Each row is a point on a landscape with many peaks, with its height.
From any point a climber steps to the highest of the 2 points nearest to it. It stops when none of these is higher. Distance is the straight distance between rows; heights are no part of it.
Doti (h 42.8): [  9   4   0  -5   8  10  -3 -10   0 -16   5   4 -14  -9 -15  25 -50  13
  -6   8 -10  -3  -9]
feme (h 30.0): [ -1 -13   7 -23 -23  22   3   2  -4   0   1 -11 -20 -10   0  21   7 -11
   9  10  -2  35  11]
dabag (h 30.6): [-17  31  -7  11  15   2  18 -24 -21   1   4   7  13   1 -13  31   8 -24
  -8   8  -4  18  25]
zaba (h 57.3): [  8 -26  -6  -7  -5   5 -18  10   0  21  -2  -2 -13  13  11   1  16   8
  20  -2  22 -17  -5]
tib (h 22.7): [-20  20 -10   1   6   2  23 -16 -17  10  -1   3  10   1  -3  27  27 -37
  -5   7   1  26  35]
Topo (h 49.1): [  6   0   0  -8   7 -25 -18  -9   9   9   1   3  -9  11  13 -23   9  11
 -17 -17  -1 -19  -9]
Ninag (h 33.1): [ 15 -32   2 -14 -22  31  -5  16  -3  10   8  -3 -33 -10  -7  18  -5   0
  18   0  14  18  -3]
leram (h 31.0): [  3 -17 -10 -11   6  -6   1  14  30  23  -9 -28  -3  -6  17  -4 -19  13
  -6   8   3 -28  -6]
fakim (h 66.1): [ -1 -13 -12   4   2  -1 -11   2 -18  11   6  29  -8  13  -2   4  12  -3
  14 -21  13 -13   1]
Vik (h 26.1): [ 13 -10 -18  -9   3  -4  -2  25  32  25   2 -22 -12  -8  11 -11 -35   9
 -21  -2  12 -28 -15]
daso (h 37.7): [  2 -13  -7 -10  27 -22  -2  -9  26  30  -6 -11   3   5  22  -8 -15  11
 -15  -6  -8 -30  -2]
deveg (h 21.1): [-11  -8  -6 -13 -16  -5 -21 -11 -16  17   4  12 -29  17   9  -1  42 -11
   9 -17   7   6   7]
guvef (h 42.9): [ 12  16  14   2 -16   6 -20   2  15 -36   3 -18 -13 -17 -12 -13 -21  34
 -11  17  -2  -2 -28]
Sed (h 12.7): [ -4  18  -4   0   0 -20   4  16  24  -1   7  -7  -4  -6  10 -39  -1   4
 -34 -11  -1 -15 -18]
bupem (h 44.8): [ -6   2 -13   1   3  -7  22  26   5   9  15  18 -11  -2  -2 -15  -8 -16
 -16 -22   8  -8  -4]
lizo (h 44.7): [  3  -7   3  12  11  -5   1  -2  -6   3  -7   9  23  11   3  -6  12   2
  17  -4   2 -13   2]
dazil (h 45.1): [ 10  -9 -10   2 -15   4  12  32  17  16   8  -9   0  -8   1 -29  11  -1
  -1  -1  18  -8  -9]
sose (h 41.7): [ -4  10  16  18   0   7  15  -5 -10 -27 -12  -1  33 -10 -12   1   1  -1
  14  11 -10  14   6]
Mer (h 63.5): [ -6  -3  -5  16  10  -4  39  27  -4   8  11  22  18  -3 -10 -13  -2 -24
   1 -21   6  -2   5]
dun (h 20.0): [ 11  -8 -12 -10   9 -14 -32   8   3  14   4  13 -27  10  14   0 -16   8
 -19 -21  17 -30 -18]
rized (h 49.8): [ 13  -9  22  18   4   7  -8  -1   0 -21 -26  -6  42 -10  -3   6   0  22
  29  22   1  -5  -9]
Nabe (h 13.6): [ -5  30   3  11  -6 -21  -3  18   8 -22  10   3  -6  -4   0 -40   3   5
 -32 -15   0  -4 -17]
sime (h 19.6): [  6   5  -8   3   4 -10  11  19  31   6   4 -15   6 -16   4 -23 -27  10
 -24   2  -2 -18 -14]
tezuz (h 28.9): [ -9  -1 -11 -21   4   7 -10 -20  -7  19  -8  -4 -14  12   8  27   3  -6
   5   8  -2  -1  10]
nik (h 35.4): [ 13 -22   4 -17 -12  27 -10   0  -2   0  -2 -12 -20  -6  -7  29 -21  11
  15  15   7   8  -3]
pite (h 9.5): [-12   2   6  17   1 -11  21   6 -12   8  -8  13  26  14   2 -21  39 -24
  13 -16   1  10  17]
Vosi (h 31.5): [  0   9   9  -1 -20   2 -25  -1  -4 -27   4  -2 -17   0  -5 -12   8  23
   3   4   4   1 -18]
von (h 43.0): [ -3  26  -3  24  17   1   1 -30 -31  -5  -4  17  25  12 -17  26  15  -6
  10   6  -3  12  15]
nibi (h 26.9): [ 15  -4  14   5  -9  21  13  10   4 -16  10  -2  -7 -17 -16  -7 -10   3
   1   4  -4  25  -4]
Sil (h 14.0): [ -8   0 -19  -8  22  -5   8  -8  -2  22   7  15  -4   8   2  21 -27 -12
  -7 -10  -4 -18   4]
dabeg (h 30.2): [ 19 -13   4   4 -16  26   7  21   3  -5  14   2 -21 -14 -19  -3  -7   3
  10  -5  10  20  -9]
Rusig (h 20.8): [  4 -19   2 -23 -19  10  12  20  24  18   0 -38 -20 -11  12  -3  -6   1
  -8  15  -2  12  -2]
Neri (h 36.5): [  1  16  15  -3 -20   6 -12  -2   3 -34   8  -8 -25 -13 -12 -10  -7  17
  -9   7  -6  15 -17]
besas (h 26.5): [  5   4  10  16 -17  -9 -29   4  -7 -26  -1   2   1  11  -6 -31  29  25
   9  -6   8  -2 -15]
tul (h 23.2): [ 10   3  10  14   3  21  18   3  -2 -19  20  14 -15 -18 -24  -1 -20  -9
  -1  -9 -10  33   3]
Luz (h 12.4): [-10  -3   5 -10   5 -15  18 -16  -3  26 -12  -5  24  12  22  -6  44 -27
   1  -1  -5  15  28]
Gasif (h 49.0): [ 10   4   7   3  11  18   8 -17   2 -21   2  -1  10 -14 -18  26 -47   9
   2  21 -19   7  -2]
Zokon (h 21.3): [-25  17   8   0 -23  -6  -3  -1 -13 -24   9   3 -23  -5  -5 -12  31 -17
  -6  -4  -4  25  12]
Lov (h 52.0): [  0   5   5  -2  13  -1 -17 -28  -1 -14 -11  -3  14   2  -1  18 -12  18
   6  18 -14 -11  -4]
nuku (h 60.6): [  8  10  -2  10  15 -16 -26 -26 -18 -10   4  27   4  19  -5   2   2  14
  -1 -14  -8 -12  -2]
Sepe (h 68.7): [ 18   1  -4  10  15 -14 -34  -8 -11 -21   2  23   4   9  -1   4 -16  24
  -3  -7   1 -24 -19]
gupog (h 32.7): [  0 -25   0 -20  -9  16 -13  -4  -3   9  -9 -15 -10   4   8  27  -4   5
  19  17   6   0   5]
Puzip (h 85.0): [-15  31  10  30  11 -18   5 -28 -19 -24  -6  10  33  11 -13  -9  26 -10
   1  -2 -16  18  19]
fem (h 18.8): [  1  11   1   9  11  16  29  -7  -4  -9  13  12  -1 -14 -21  17 -27 -18
  -5   0 -12  25  16]
tibug (h 25.7): [-15   7   0  -7 -20   8  -5  -6 -16 -12   5   5 -21  -5  -7  12  22 -17
   4   4  -3  30  15]
fofe (h 51.5): [ 18  -2   5   9  -5   3 -20   8  10 -22  -3 -11   6 -10  -4 -11 -17  35
   2  12   7 -18 -20]
namir (h 52.9): [  5 -26  -5  -5  -7   4   1  21   9  24  -4  -7   4   6  12 -12  21   1
  16  -2  19 -16  -3]
zol (h 42.7): [ 15  -6  11  19   1   3  -9   6   7 -21 -11  -9  29 -13  -7  -6  -6  30
  19  16   3 -16 -16]
popuf (h 35.3): [  8  -8   2  29  14  -9  18  16  -3  10 -11  14  40   6   2 -17  12  -5
  21 -13   9 -15  -3]
lafa (h 17.5): [ -4 -11 -15 -18  16 -12 -11  -3   1  30   6  12 -24  16  15   7 -14  -6
 -12 -21   5 -26  -1]
vunup (h 61.0): [  8 -26  -9   3  -4  14 -18   8 -18  14  -1  17  -8  12   1  13  13   1
  32  -9  24 -14  -2]
dil (h 54.8): [ -6  12   4  13   9  -1  -2 -17 -16  -3  -4  16  21  12  -4   5  14  -5
  11  -2  -5   3  10]
guti (h 22.6): [ 10  -5 -14 -10   5  -5 -14  18  15  12   4  -2 -19  -1   8  -5 -31   8
 -18  -8  13 -27 -17]
nipu (h 25.9): [ -9  -5 -13 -12   2   4  -6 -19 -17  28  -3   7  -7  16   6  26  23 -18
   9  -2   3   7  19]
radu (h 54.3): [-14  21  17  29  -1  -4  14  -7 -17 -30 -10   6  37   1 -11  -8  22 -13
  10   2  -9  26  14]
Neves (h 33.8): [ 10  -1  -1  20  -7   1  29  33  13   0  11   0  17 -13 -11 -31  -2  -2
  -4  -6   8   0  -7]
pupu (h 59.5): [  9   4  18   8   4  20  13  -9  -8 -26  -1   0  20 -15 -19  18 -23   3
   9  20 -14  22   4]
Mev (h 20.4): [  4  21   2  21 -14 -15 -16  16  -2 -30   8   6   2   1 -11 -39  12  17
 -11 -14   7   0 -21]
Kifa (h 63.9): [  9   2  12  10   7  13 -12 -21 -11 -19 -21  -4  34  -1  -6  28  -9  15
  24  26  -7  -1  -1]
kina (h 17.7): [ -3 -15   1 -27 -20   6  -7   8  19  14  -9 -41 -24  -2  21   4  -3  10
  -6  18  -3   0  -6]
Giseg (h 17.3): [-23  12  -4 -10   3  -5  23 -13  -8  11  -7  -4  13   5  14  11  35 -36
  -7   5  -5  25  32]
Varal (h 56.2): [ -9  -1  -8  -5  -3   0   4  10  -4   6   6  12 -14   2   3  -4   4  -4
  -1 -13   5  -8  -3]
Zer (h 42.5): [ -9  16   2  -2  11  -6  -2 -16   5 -15  -4  -4   7  -2   0   2 -20  11
 -12  11 -20  -9  -6]
dov (h 25.6): [ -9  -7   4 -21 -13   9  16   3   9   5   1 -21 -15  -8   6   9  -3 -12
  -8  13 -10  22  11]
pebe (h 8.5): [-15 -12   0 -18   2  -8  21  -1  14  27 -11 -20  13   8  29  -5  27 -21
  -2   5 -10   6  16]
medod (h 24.2): [ -6  -9   8  -6 -17  13  24  11 -10  -1  -5  -2  11  -9   2  10  23 -28
  14   5   3  36  21]
kini (h 43.2): [ 14  -5  -5  -7  11 -22 -25  -4  27  17  -4 -15  -6   4  21 -19 -10  23
 -21  -4   1 -32 -15]
fufos (h 27.1): [-24  26  -7 -20   9  -8  -6 -34  -2   7  -1 -13 -20  10   7  18   0  -9
 -22  11 -18   9  13]
Zin (h 59.8): [ 23   1  -2  16  10  -4 -24  13   2 -24   3   9   9  -6  -9  -3 -32  30
  -5   3   7 -27 -26]
Kimes (h 23.3): [-17  -5  -8 -15 -10   1  -1  -6 -14  20   2   6 -13  13   9   6  36 -23
   8  -9   5   9  18]
Mes (h 3.8): [-16  -8  -6 -22  -5 -12  26  17  24  31  -1 -28 -11   1  24 -15  11 -14
 -15   0  -6  -4   4]
Zitum (h 16.6): [ -6  -5  11  16  -7   5  36  21  -9  -1  -6   8  29  -4  -5  -9  22 -30
  16  -6   7  22  13]
lutil (h 44.4): [  7  -3  -6  22   7 -10  24  29   7   4   6  11  25  -2  -4 -25  -1  -4
  -1 -15   9 -17  -9]
burid (h 14.1): [ -8   8 -13  -4  12   9  15  -9  -8   6  10  11 -10  -5 -13  28 -34 -16
  -7  -2  -7   5  10]
Kete (h 33.0): [-21  18   3 -14  12 -14  -2 -30  13   3  -5 -14   0   4  14  -3  -5   1
 -22   9 -27  -4   7]
nak (h 54.6): [  7  -1   5  -6   4 -22 -27 -29  -9   9   1  15 -13  21   5  -7  13  13
  -1 -12  -3 -11  -2]
sebe (h 38.7): [  7  -7  -2 -13  -2  16 -23  -7  -4 -12   1   0 -24  -2  -7  29 -38  19
   7  11   1  -9 -11]

Call two points neighbours if one is among the 2 nearest of the other. Go from one point of each pair to the other, from neighbour to neighbour, staying as high as possible. Name the lowest point that can't be avoided.
feme, pupu: Zokon
pupu, Kifa: fufos
fakim, Mer: bupem
Mer, dil: popuf
dil, pupu: sose
Sepe, Kifa: zol
